Each row is a point on a landscape with many peaks, with its height.
A climber steps from a point to the highest of its 2 nearest points, and stops where none of them is higher. Distance is the straight distance between rows; heights are no part of it.
gafi h=6.89: [129 156 136 130 113 132  89 146 127 110  83 145 139 113 130 115  65  95
 115  90  89 110 148 149 212 100 180  99 112 127 129 154 137 156 147 104]
litug h=4.19: [124 116 113  90 191 115 144 121 132 177 119 157 133 123  84 160 177 146
 158 142  97 133  77  97 104 142 129 144 122 160 140 130 134 132 155 124]
fes h=4.45: [ 89 138  73 111 173 112 147 108 116 124 165  94 132 119 115 148 180 141
 110 152 115 124 118 111  84 164 140 126  87 165 105 142 124 160 128 158]
Mev h=3.07: [124 153 162 140 136  82 163 107 116 125 174 147 105 144 141 178 102  91
 165 161 148 180  88 166  83 145 140 120 125 122 141 106  82  93 106 160]
fuzab h=2.79: [116 173 155 157 148  80 154  82 113 137 156 147  86 154 154 176 105  55
 125 138 158 195 100 175  98 137 156 126  96 129 148 101 104 101 154 153]
tibit h=4.26: [119  57 164 142 114 127 100 187 132 188 133  90 134 159  83 106  61 171
  80 124 151 103 163  98 123  93 116 148 131  82 136  94 125 131 119  92]
faf h=7.59: [140 154 180 125 112 158  68 165 147 127  84 155 135 116 147 145  65  88
 102  66  95 134 160 158 216 101 153 121 141 116 116 126 120 147 145  94]
Tuf h=5.41: [113 172 116 117 106 104  94  81 120 107 144 101 139 104 162 122 143 134
 152 163 108  96 100 162 111 145  97 126  94 161 158 148 145 137 127 161]
Bido h=6.22: [ 85 126 126 144 139 130 190 145 138 148 152 110 124 127 122 173 148 186
  88 137 166 171 176 104  90 178 162 117 176 119  74 146  85 124  72 164]
fik h=0.71: [ 97 154  85 132 140 108 179  92  97  90 160 131  87 120 143 122  89  72
  94 189 138 149 116 143 133 125 164 131  63 173 102 116  89 164 160 182]
Selu h=5.06: [122 123 131 100 163 125 169 112 112 112 183 168 135 139 101 171 171 134
 155 178 138 173  88 120  49 141 143 119 107 136  85  92  93 124  82 153]
guno h=1.19: [ 95  94  80 120 110 148 140 144 124 110 119  90 159 112 124  90 174 193
 100 145 135 100 138  68  47 109 105 141 132 118 113 103 157 175  91 118]
zuvez h=3.33: [115 159 156 132 166  87 166 125 119 150 164 153 107 145 139 199 127 145
 175 156 150 182 101 147  63 171 150 129 137 128 124 106  71 104  95 160]
Vofi h=1.52: [132 154 165 134 112 129 136 150 134 139 137 141 129 140 135 177  86 115
 167 113 127 139 137 161 144 145 122 109 149 121 154 122 107 103  98 125]
Fevaz h=6.43: [125 155 118 122  93 117  71 135 113  90  80 141 133  91 141  88  74 126
 144 109  99  67 133 125 188  92 170 118 117 130 130 173 128 160 117 119]
digof h=3.76: [161 112 138 116 113 159 108 133 119 132 154 139 139 160 128 135 201 133
 164  78 142 124 127 121 107 174 120 103 133 129 151 116 148  73 137  83]
gukab h=2.07: [127 153 112 134  98 113 129 122 104  82 135 139 130 129 123 115  70  90
 156 153 118 122 125 170 185 115 166 101 115 131 127 149 123 127 109 130]
vegil h=2.26: [180 119 160 125 108 159  84 148 142 103 166 141 112 143 159 166 181  85
 165  67 122 144 146 178 144 152 101 121 171 104 134  81 142  61 126 114]
ped h=0.98: [ 77  62 113 145 109 136 157 153 134 110 149  91 136 138  76 100 179 195
  57 128 169 154 162  98  82 131 155 125 124  77  79 106 145 115 112 134]
Dupu h=4.49: [122 118 103 125 119 133 126 130 110 128 159 103 157 161 116 113 203 157
 134  96 147 124 139 112  95 184 143 103 113 141 131 142 148  95 131  94]
debo h=5.96: [159  89 141  99 106 163 115 157 124 133  91 147 124 114 128  70 103 156
 129 132 140  60 122  69 116  88  92 148 134 131 143 134 146 138 125  72]
nila h=4.74: [119 124 104  89 199 107 143 100 127 154 130 157 119  91 110 144 189 158
 175 179 108 136  62  98  65 133 118 157 118 166 133 123 130 152 152 148]
Ton h=0.68: [102 144 125 128 193  57 142  69 113 145 109 172  79 125 145 145 136  61
 137 139 137 163  64 129  88 101 136 159  94 152 153 120 118 119 183 138]
nure h=1.12: [105 143 105 131 147 122 168 110 121 145 165 102 132 154  96 168 138 112
  86 157 139 174 137 138 123 177 171 104  96 157  99 141 111 129 137 163]
Vak h=4.75: [ 99 142 113 121 138 116 186 112 114 131 139 124 136 123 113 152  70 105
  91 170 106 159 120 144 164 111 173 111  92 157  98 126  99 179 126 160]
rivub h=1.84: [152 158 104 140 137 142  96 132 114 112 153 100 112 162 150 137 166  90
 142  71  95 152 166 178 169 156 135  96 115 135 134 138 170  92 169 132]
gelez h=5.12: [114 152  88 173  76  96  51 116 112 109 126  81 142 146 130  50 124 171
 126 118 151  76 178 120 160 115 136 151 138 117 156 145 171 156 125 127]
gonem h=3.70: [110 103 119 108 164 121 144 138 138 199 112 126 158 150  71 168 158 143
 114  96 107 125 117  88 123 143 133 134 125 148 141 124 140 130 140 105]
rol h=2.51: [127 172 114 156 161  93 134  80  98 116 164 132  70 158 165 143 148  45
 127 121 145 173 100 173  93 150 148 129  69 134 145 124 134  84 183 146]
Nalu h=1.23: [124 176 168 120 132 107  86  94 149 136 103 124 125  83 165 138 145 128
 126 133  75 108  84 158 137 116  88 145  96 157 166 180 146 142 182 168]
zoz h=7.09: [145 202 134 165 132 135 141 127 149 156 127 104 103 134 181 155  67 120
 130 126 136 187 190 175 183 179 172  79 159 120 137 137 127 134 150 149]
folek h=6.40: [142 192 159 161 108 133 120 136 137 125 123 131 121 128 157 154  53 100
 137 121 122 161 177 191 199 135 166  93 150 116 136 131 126 133 128 137]
muga h=0.96: [102 142 130  93 108 107 115 107 113 112  89 128 143  52 157 112  88 154
 138 154  74  78  84 123 140  93 140 128  99 163 126 169 102 178 114 169]
mibus h=0.53: [123 115 133 111 198  64 140  84 130 161 122 187  89 124 109 152 167  94
 161 158 139 177  56 133  73 100 134 164 123 141 159 113 113  94 175 134]
Lupel h=4.89: [173 101 211 113 132 187  88 163 169 130 110 157  98 101 157 174 117  90
 123  72 138 130 125 160 189 115  82 186 197 113 106 109 101 112 133  93]
fime h=5.55: [140 127 147  98 156 115 152  94 138 127 115 150 134  70 142 127 167 158
 183 186 115 103  52 113  72 126  95 158 130 158 155 131 140 151 142 159]
pog h=2.36: [167 126 153 129  82 160  63 149 120  91 136 159 116 150 132 102 104  95
 163  95 143 102 159 144 174 100 109 133 158 102 131 109 144  96 104  81]
maton h=2.76: [154 148 187 114 181 142 108 148 175 193  96 166 108 144 119 217 151 120
 134  82 109 152 112 146 164 140 104 148 175 124 160 102 110 115 169 119]
zado h=6.67: [ 87 137 124 155 152 121 179 126 148 179 123  83 130 141 127 181 134 165
  70 136 158 184 174 124 118 203 181 109 158 131  90 147 102 130 120 165]
tob h=4.28: [ 89 137 104 105 198  87 134  78 111 146 139 156  92  88 130 141 171 135
 151 185 116 141  64 103  55 109 111 174  95 179 117 111 111 168 152 176]
Mel h=1.44: [158 141 176 127 130 132 100 153 152 109 131 153 111 120 157 168 130  58
 141  88  87 152 108 190 168 125 111 135 166 104 136 105 126 100 159 120]
bobe h=1.33: [113 103 119 111 102 143 123 131 141 155  94 102 164  94 132  94 157 193
 116 146 124  74 123  65  77 112  84 160 138 151 146 125 163 171 116 115]
taz h=2.21: [131 136  92 135  78 119 145 120 110  76 136 148 146 137 104  96  70 120
 156 167 141 109 145 143 177 100 159 118 118 127  98 148 114 134  64 132]
poros h=5.49: [115 170 116 154 128 123 183 115 137 144 131 112 106 121 162 165  46 126
 110 193 147 183 161 145 163 168 173  98 144 141 106 139  81 158 116 176]
zat h=3.89: [108  63 151 126 130 130 106 170 136 202 107  96 130 153  83 118  96 145
  69  76 132 100 147  88 145 101 116 146 130 111 154 109 143 134 158  76]
vifuv h=1.60: [165 129 135 121 194 112 108 116 150 155 139 169  89 137 123 167 222 102
 168 104 107 161  78 153 105 147 114 150 133 115 165 129 137  82 205 124]
Debe h=5.69: [104 140  92 142  74 112  73 109 127 122 124  77 168 131 137  77 147 180
 125 132 140  82 161 119 117 127 106 140 123 142 160 139 167 148 108 124]
Vabu h=1.32: [141 128 144 134  80 147 126 152 124 134 147 137 147 160 111 129 103 132
 156 116 155 125 156 127 130 134 118 111 136 122 138 117 126  93  83  99]
bize h=1.75: [148 156 160 138 110 145 106 148 132 138 153 127 121 153 142 179 132 106
 157  74 123 155 161 175 152 163 126 104 155 118 150 111 127  84 126 125]
terod h=7.18: [111 147 133 168 167 125 163 115 158 209 108  72 147 167 136 171 126 158
  68 105 149 189 179 143 143 207 178  95 137 125 117 148 123 126 153 152]
Tuvor h=1.99: [165 128 137 150  78 150  51 155 107 114 160 122 110 177 120  91 128 116
 140  78 155 127 201 134 176 108 132 128 157 105 138 100 159  95 122  97]
radod h=3.87: [100 146 124 134 154 125 202 166 122 173 119 130 133 122 123 177  75 173
 135 128 119 144 143  99 117 127 127 139 163 133  99 118  73 161  55 146]
pufi h=2.34: [152 139  99 118  87 111 127 114 105  50 113 171 144 120 141  72  78 123
 189 161 131  77 109 146 150  97 131 119 115 113 113 138 118 127  59 119]
mero h=4.84: [133 186 128 132  96 119  48  76 127 107 142 100 143 121 168 122 158 128
 148 136  95 101 128 187 139 136  81 129 104 151 166 156 171 112 138 161]
rud h=0.90: [ 77  57  98 164  95 128 134 165 140 110 135  78 125 138  61  80 124 185
  73 152 161 143 167 108 125 107 152 142 123  63  85  97 142 131 123 145]
vif h=0.97: [104 142  63 144 171 131 162  98 130 121 160  93 107 140 121 134 146  94
  47 182 139 157 147 125 125 182 169 110  71 160  82 150 110 147 171 191]
tafi h=1.07: [121 153 176  97 120 108 105  97 141 132  87 133 136  49 151 125 117 151
 131 149  80  90  65 136 131 103 114 144 100 165 153 176 123 155 153 179]
tufaf h=3.22: [113 124 103 149 157 131 112 147 141 175  93  79 148 160 123 119 131 116
  82  48 103 125 175 126 183 131 129 109 108 127 151 150 172 142 186 102]
giz h=1.11: [119  95  70 132 110 167 166 147 107  72 125 116 146 128 112  78 166 180
  90 154 134 122 156  80  48  77 107 123 132  84  84  99 136 174  69 120]
koval h=7.15: [ 98  99  61 175  77 115 116  85 135 103 123  92 128 150  94 100 124 118
  84 179 172 155 186 114 183 153 181 110 144 108  76 160 139 122 120 155]
foged h=7.35: [118  87 118 137  94 148 166 171 128 142 139 124 157 144  88 107 110 171
  96 144 143 133 157  86  83  87 107 136 129 100  87  93 118 138  59 107]
gil h=2.18: [160 131 170 116 181 120 119 130 164 174 122 176 106 139 105 193 177 103
 156 106 107 162  84 152 132 135 112 146 154 117 169 111 119  93 182 125]
lapok h=3.17: [186 115 199 124 111 131 142 141 147 109  95 192 140 102 143 121  66 102
 170 135 135  99 108 148 127 102  72 124 150  93 126 119  95  83  65 108]
zol h=6.05: [ 92  92  80 143  89 112 121 156 116 113 111 104 144 121 102  57  89 169
 104 144 131  76 151  93 139  73 149 155 121 102 104 127 141 175  96 112]
Daroz h=1.71: [152 170 173 147 111 118  94 146 140  82 138 145 112 122 176 156  87  50
 144 109  92 165 138 220 178 114 143 120 162  94 127 101 123 104 135 132]
gopu h=4.27: [132 175 108 139 116 128  52 117 124 107 126  93 127 123 171 111 156 126
 150  87  89  96 163 164 167 133  97 126 125 145 155 158 177 128 151 136]
zoto h=4.29: [129 104  89 112 103 153 158 142 109  80 138 125 165 155 117 103 186 170
 121 144 157 130 139  86  52 145 133 108 122 128  98 112 141 123  82  99]
Rez h=6.20: [147  85 117  96 145 172 170 146 123 143 104 161 162 127  96 128 180 165
 152 147 132 121 102  53  56 126 107 141 137 142 113 101 144 140 101  99]
Lunu h=2.99: [121 129 116 157  73 128 163 154 131 129 138 126 144 141 104 115  69 156
 128 159 159 138 184 119 137 106 129 129 142 116  93 128 100 128  47 133]
podi h=3.18: [110 107 133 127 114 127  68 149 140 166  89  89 131 104 136  82 127 164
  96  86 116  59 155  89 148 106  92 151 133 137 169 155 162 155 165  96]
pon h=1.65: [153 143 105 149  97 146  78 136 105 109 155 104 120 166 128 105 159 106
 148  66 129 140 198 158 184 143 144 106 141 125 136 127 171  84 142 118]
Rore h=5.61: [111 130  89  94 113 123 152 116 107  87 129 130 146  94 139 105 119 143
 161 168 106  89  97 114 117 109 118 124 111 152 112 134 119 165  83 136]
dugub h=6.16: [182  89 180 102 128 171 163 143 144 153 100 185 146 132 107 149 125 139
 166 136 152 112 106  88  94 121  80 142 146 125 139 105 128 100  97  90]
rava h=1.43: [129 180 145 133 175 100  97 105 146 132 105 133  86 108 189 144 154  98
 132 108  75 136  83 158 128 117  94 154 102 136 159 167 151 139 211 150]
Lef h=5.94: [125 185 156 149 119 113 158 122 131 131 128 134 119 126 154 161  36 105
 129 160 126 170 140 182 175 132 169  94 123 131 135 132 101 143 124 152]
Vav h=6.41: [ 53  87  69 138 117 117 156 140 123 124 108  78 145  95  95  96 110 157
  80 125 115 100 149 101 139  87 150 149 118 116  98 133 141 185 109 127]
Goba h=1.77: [144 189 123 150 168 135 144 103 142 169 144 106 125 171 148 151 105  94
  87 119 114 191 147 172 168 154 161  86  77 130 130 140 154 128 188 143]
sedu h=6.72: [131  74 113 118 100 149 140 170 118 142 118 127 151 139 100  80 106 161
 110 142 133  90 130  68  96  88 105 141 125 114 116 105 142 143  94  81]
ruv h=1.34: [126 148 125 125 145 118 139 120 117 152 161 119 133 162 104 170 151 112
 136 115 118 160 117 148 123 172 151 101 103 145 137 137 129 105 146 128]
pamag h=4.02: [120  90  99 162 107 112  59 155 109 130 144  58 137 163 121  40 160 184
 110 106 166 100 171 106 118 142 129 136 119  91 158 111 161 121 158 106]
Sezep h=4.71: [ 71 121  62 117 182 137 165 101 117 108 166  84 129  96  99 148 189 145
  72 143 120 122 143 100  87 137 147 128 111 137  86 137 121 183 111 175]
ruz h=5.40: [161 124 180  89 161 153 129 147 160 111  83 164 115  60 125 118 136 130
 149 100 116  74  73 120 152 115 110 164 150 134 162 164 123 135 175 120]
Kemu h=1.05: [ 93  78  89 135 121 167 179 134 120  81 155 111 134 125  89 103 190 184
  63 135 154 147 164  89  61  95 139 112 134  69  75 108 135 143  81 138]
fota h=6.44: [158 121 194 117 119 180  59 170 158 130  90 152 112 108 170 166  93  84
 107  58 105 142 157 166 216 111 115 166 173 123  91 103 111 135 147  91]
dob h=6.78: [ 82  91  93 128 108 132 170 151 124 137 132 102 158 127  79 120 114 147
  89 130 130 127 147  97 127  98 144 132 123 119  99 121 129 152  86 118]
nak h=5.42: [ 79  86  75 147 111 125 138 100 134  90 149  85 130 138  98 104 188 147
  56 152 176 151 176 117 129 180 171 101 131 116  68 163 135  97 121 151]
rogem h=1.08: [162 145 205 133 157 112 118 148 173 140 121 173 102 116 157 188 131  70
 136 105 103 162  83 175 144 116 106 162 196  93 154 101  92 107 162 130]
laviz h=5.02: [ 98 120  80 138 131 122 138 105 115 104 170  81 148 152 114 105 207 154
  90 130 163 136 155 130 106 203 161 103 109 146  94 170 139  99 131 132]
depo h=2.50: [179 111 124 106 106 130 152 124 117  59  85 178 151 105 154  75 104 120
 191 170 128  79  82 132 105 106  90 119 128 115 124 123 126 112  78 113]
vome h=1.67: [136 131 156 108 102 149  97 113 158 158  99 116 159  89 135 111 168 176
 134 125 120  69 119 101 116 128  71 153 132 165 178 152 169 145 144 127]
Bir h=1.91: [149 157 152 138  94 123  95 134 119  71 132 159 127 129 139 125  78  70
 168 117 113 120 130 191 186 107 146 109 144 102 134 129 127 102 104 121]
rop h=5.08: [150 101 164  85 131 166 123 155 146 139  88 162 120  95 111 114 110 129
 129  97 122  74 104  88 162 102 103 147 144 139 149 152 135 129 148  85]
Gutev h=4.70: [195 104 205 117 141 174 130 145 164 155 119 180 117 129 136 178 139 129
 175 108 168 120 120 119 102 144  68 145 181 102 158 104 108  82 103  93]
vudeg h=2.16: [151 174 118 144 158 119 115 112 113 118 162 115  87 163 162 151 157  67
 135  94  96 175 123 187 136 150 138 109  93 123 140 131 157  90 190 142]
sasot h=4.15: [ 95 117 141 109 157 136 186 140 121 183 118 154 166 117  84 173 100 151
 119 137  91 142 103  91 126  91 123 145 147 140  94 106  94 168  69 146]
Pelod h=4.51: [137 116  81 180  85 110  70 132 102 106 149  81 132 178 102  38 145 161
 125 119 177 114 179 111 154 141 160 135 145  93 140 127 164 116 139 119]
fid h=1.57: [129 174 149 132 150 113 141 121 133 161 133 131 123 156 128 184 102  96
 121 114 103 175 120 168 152 146 147 101 106 134 150 121 128 126 163 132]
namet h=2.77: [153  56 144 119 118 157  99 164 122 169 137 105 136 169 107  95 158 164
 104 105 161 104 137  67  83 132 105 129 129 110 157 101 150 114 153  64]
nos h=2.13: [145 147 179 111 101 163  62 123 163 135  92 124 140  75 148 106 157 156
 126  99 112  68 131 131 161 113  71 162 139 156 170 169 160 140 163 130]
likek h=2.17: [119 122 105 185 119 135 120 101 137 167 120  71 148 169 125 115 141 116
  76 116 154 187 200 152 179 186 174  81 127 118 106 168 157  94 163 148]
fiz h=4.59: [128 151  97 160 101 119  45 133 113 120 120  87 126 142 145  71 141 134
 129  73 123  87 194 130 180 116 125 134 140 126 155 146 179 137 151 114]
der h=7.96: [138 194 131 162 168 131 161 123 154 192 122  89 110 156 172 171 103 144
 105 108 140 192 178 156 156 206 174  82 150 123 135 137 118 128 162 149]
vis h=4.62: [126 124 119 106 135 116 184 110 107  83 174 153 133 130 116 143 122 108
 168 183 130 151  79 135  83 122 121 114 104 134  92 100  92 127  76 154]
Fab h=7.23: [108 131  54 147  99 124 132  98 116  92 149  86 134 141 102 103 127 116
 108 170 156 135 165 136 166 159 173 106 123 142 102 166 133 128 118 146]
Beve h=3.92: [ 79 132  94 112 197  97 159  85  92 124 162 171  85 119 111 150 154  96
 131 167 132 163  75 109  65  98 141 159  83 169  93  84  85 164 143 174]
Lekez h=4.83: [124 145 111 108 132  98 137 100 110  85 153 128 114 111 155 121 136 106
 178 166 116 111  63 145  97 140 116 120 108 139 150 128 126 124 132 137]
Domi h=4.73: [140  84 174 129 126 141 130 182 135 210 123 117 123 156 112 140  76 186
  99 115 154 110 154  70  86 109  87 155 152 106 133  97 105 126  89  84]
masoz h=1.09: [159 121 131 107 172 122 117 112 133 146 149 161 121 139 120 157 223 131
 185 118 118 139  80 131  80 179 123 124 120 130 157 130 141  86 173 110]
puge h=5.27: [164  83 171 113 114 166 152 162 135 186 112 156 142 150 105 136 106 166
 127 134 152 117 134  65  79 109  79 149 140 123 126  96 121 115  84  80]
fomim h=2.82: [201 102 170 109 118 148 138 134 142  73 102 186 143 106 144  96 110  85
 177 140 136  88  86 144 122 108  83 123 160  91 144 126 123  82  98  96]
Beb h=0.81: [125 123 152 107 132  79 150 112 111  83 117 165 113  92 150 115  71  79
 150 152  97 124  44 146 127  81 147 118 110 125 130 138  89 127 132 150]
godov h=6.46: [125 173  57 152  93 109 102  83 101  67 143 104 125 132 130  85 107 120
 148 168 144 102 153 157 183 148 167 120 123 145 125 171 143 149 114 151]
gufi h=2.78: [173 126 196 125 103 158  88 156 150  98 115 175 120 111 150 134  83  83
 161 103 133 106 136 163 162 104  86 140 175  87 126 116 109  87  88  93]
Kad h=1.98: [152 164  98 172 141 149 121  97 139 152 140  85 131 167 146 119 117  92
  91 124 125 186 190 172 197 168 171  72 106 124 113 159 171 111 180 153]
Posu h=1.72: [150 159 130 124 166 135  85 139 151 122 115 122  96 113 178 145 178 101
 142  79  66 124 112 160 160 138  82 146 128 136 147 153 162 127 204 136]
kuf h=0.93: [110 149 170 108 162  78 131  83 131 142  84 151 103  54 152 127 124 141
 132 154  95 117  42 121 106  87 124 171 101 168 149 162 110 164 177 188]
Zipe h=0.89: [130 137 142 101 119 100 108 126 118  76  83 155 118  60 159 102  69 108
 153 133  80  97  63 140 153  91 156 110 107 126 135 166  92 140 135 151]
vaten h=7.82: [171  94 142  95 133 169 149 137 137 130 106 163 140 123 117 125 163 140
 176 131 144  95  95  86  97 140  96 133 142 137 156 119 151 111 131  87]
nadak h=3.53: [164 129 198 121 165 171  96 165 175 167 104 157  92 122 151 212 144 106
 128  63 125 141 127 155 178 143  82 172 201 123 135  93 102 125 154 110]
linat h=5.23: [ 82 124  68 108 131 130 170 113 105  89 148 106 141  94 118 114 114 132
 110 162 103 107 132 115 137  95 147 127 113 147  85 143 106 194  87 154]
muta h=3.15: [104  61 114 124 137 129 125 160 133 182 123  92 151 147  88 107 171 173
  94  87 143 105 132  61  84 140 118 144 118 118 140 107 153 126 152  84]
Depas h=2.49: [128 138 117 116 137 135 107 139 131 148 111 117 129 125 129 128 146 118
 137  82  92  96 127 118 158 141 108 119 126 147 162 152 156 131 165 100]
mokaz h=2.35: [ 99 112 108 170 111 124 136 133 138 169 116  72 152 158  93 124 117 131
  79  98 146 159 187 135 169 153 166 104 125 121 128 144 151 119 150 125]
fikab h=3.52: [103  86 114 138 150 123  97 157 139 190  94  79 134 142 110 108 147 143
  85  53 117  91 153  88 147 125 104 142 117 123 165 139 165 141 184  89]
Fedul h=3.23: [133 122 137 120  99 136 183 146 121 126 130 159 158 123 110 135  82 142
 154 152 124 132 128 119 116 101  98 124 124 129  90 109  96 127  39 127]
Suniv h=4.93: [ 74 101  57 122 137 150 178 107 120  85 161  89 132 101  89 124 158 138
  74 149 133 131 161 103 119 111 152 119 128 117  76 138 118 169  92 162]
perop h=0.80: [102 152 131 113 178  73 139  89 117 138 109 149  88  98 152 137 129 105
 141 149  99 129  54 125 106 110 126 153  89 163 152 143 124 152 180 152]
liru h=2.55: [191  75 163 119  95 176  80 163 110 143 143 129 120 186 127  95 132 150
 126 119 170 114 153  90  93 116  88 119 137 105 153  94 142  97 129  57]
batob h=2.91: [142 139 117 126 163 152  92 154 144 154 102 112 129 151 150 140 153  99
 106  41  76 131 159 139 194 130 107 117 123 136 139 141 168 140 192 104]
sog h=5.78: [ 75  92 119 151 101 132 160 116 144 121 150  98 132 133 102 143 162 162
  56 154 175 174 185 116 117 170 166 104 155 112  66 151 113 100  96 164]
bon h=2.69: [153 120 163 108 104 168  46 145 143 128  93 124 107  89 155  75 134 156
 120  91 134  57 147 101 158  98  81 164 156 138 158 158 155 147 162  89]
nafus h=3.09: [185  96 143 117  89 180  95 144 108 112 136 146 132 175 139 106 173 141
 158 100 165 115 141 107  95 148  98 108 141 116 156  95 153  77 127  64]
kuvi h=2.14: [149 137 136 110 131 146  90 140 143 105 114 140 108  98 152 120 156 102
 159  86  92  91 111 144 165 133  95 134 147 131 156 142 150 116 169 107]
kabis h=5.57: [127 105 131 102 155 153 170 134 122 142 146 169 172 142  87 167 192 167
 139 149 132 160 116  85  46 138 133 121 132 131  84  96 117 132  69 119]
Roso h=3.48: [161 105 166 108 121 121 183 131 129 114 110 187 155 104 124 131  83 119
 176 158 112 118  77 128 112  97  89 121 127 118 107 108  96 108  62 132]
samad h=6.06: [109 141  96 114  88 114 101 127 112 102 104 124 146 102 137  83  98 148
 147 134 115  63 130 115 152 104 137 129 120 146 137 159 138 161  98 116]
babet h=4.11: [106 118  83 103 135 141 167 121 114  90 172 114 153 132 102 131 187 150
 117 151 143 135 130 101  76 153 146 107 114 140  90 127 126 138  86 131]
rig h=4.20: [ 94 127 114 116 159 111 188  92  94  88 185 161  96 123 118 147 111  85
 132 180 135 163  83 127  87  91 136 140  94 151  80  84  67 159 111 187]
borof h=0.84: [103 176  67 151 158 114 144  94 112 115 155  91  97 136 157 118 118  95
  87 179 135 134 135 145 125 166 149 123  53 175 119 154 119 160 177 181]
piviv h=0.65: [ 99 158 115 141 139  74 157  77  92  87 137 146  84 116 174 114  79  48
 116 156 144 142  83 157 123 104 158 129  67 154 135 119  99 141 165 155]
Kar h=5.13: [105 160 135 138 135 114 201 118 116 128 141 131 111 115 151 171  38 126
 116 189 127 177 137 149 148 119 159 118 126 147  91 119  58 175  94 191]
taza h=6.76: [152 123 161  96 170 107 153 121 149 116 107 170 113  74 131 120 145 123
 174 144 110 101  45 124 114 114 115 155 144 134 166 145 127 127 169 140]
fese h=1.14: [156 115 144 157  67 148 115 164 118 131 156 123 146 185 117  96 112 175
 130 137 189 137 182 111  92 139 124 117 141 101 122 105 116  88  74  97]
mudaz h=2.52: [101 105 110 178  91 114 111 148 131 153 110  86 143 153  87  91  86 129
  87 107 148 127 186 127 188 111 170 123 128 104 134 134 157 139 145 110]
Samen h=2.75: [104 101 120 180  71 119 127 157 137 149 135  92 137 159  88 102  89 161
  97 145 177 148 193 115 148 125 157 132 150  96 112 125 123 116 101 130]
varev h=3.63: [115 156 139 129 153 115 176 155 126 169 133 131 126 141 131 195 104 164
 161 124 137 153 137 116 101 172 141 124 156 135 130 120  80 123  83 140]
fosup h=4.63: [150 116  88 116  84 151 118 141 108  91 118 124 152 153 139  77 147 163
 155 144 156  96 133  90  79 135 107 122 128 131 143 111 152 125  98  84]
Dal h=3.24: [197  92 187 113 115 194  92 146 153 119 143 160 107 136 149 158 171 102
 162  79 160 130 131 139 129 138  72 139 180 102 144  86 138  73 124  84]
donob h=4.44: [ 92 127 126 103 159 121 184 124 108 155 127 144 150 117  97 168  89 124
 107 150  82 149  89 116 144  91 153 129 115 156  95 116  94 183 106 152]
Nokup h=5.93: [112 187  86 138 108  98  93  82 104  80 145  95 124 112 160 103 107 124
 143 168 117  96 131 178 153 138 140 120  94 160 144 165 133 154 126 163]
vut h=3.40: [102  68 136 113 149 137 145 155 142 213 113 123 164 150  65 152 157 171
  94  96 133 124 126  59  92 126 126 156 139 125 126  96 137 126 122  94]
Dozo h=3.81: [177 102 184 114 137  93 175 122 141  96 117 191 141  97 137 111  89  85
 171 162 114 119  42 142 105  86 101 123 148 101 129 124  89  95 100 142]
Lilu h=0.73: [119 161 148 125 139  79 128 103 111  89 115 151  93 103 170 121  81  56
 124 130  98 146  69 170 144  94 157 112  94 122 145 138 113 133 172 136]
Sose h=4.25: [157 111 152 108 143  92 167 109 130  95 143 171 126 113 138 123 129  84
 184 169 124 129  40 137  85 112 111 121 137 110 149 116 114  98 120 130]
viz h=5.11: [146 147  96 131  65 138  63 110 113  93 119 114 155 146 156  66 144 178
 158 138 155  84 152 116  99 134  98 135 140 134 167 119 168 134 103 106]

Where does a climber stop that starts at each point below?
rivub => der
fik => Fab
mudaz => Fab
rud => Fab
fese => Fab
babet => faf
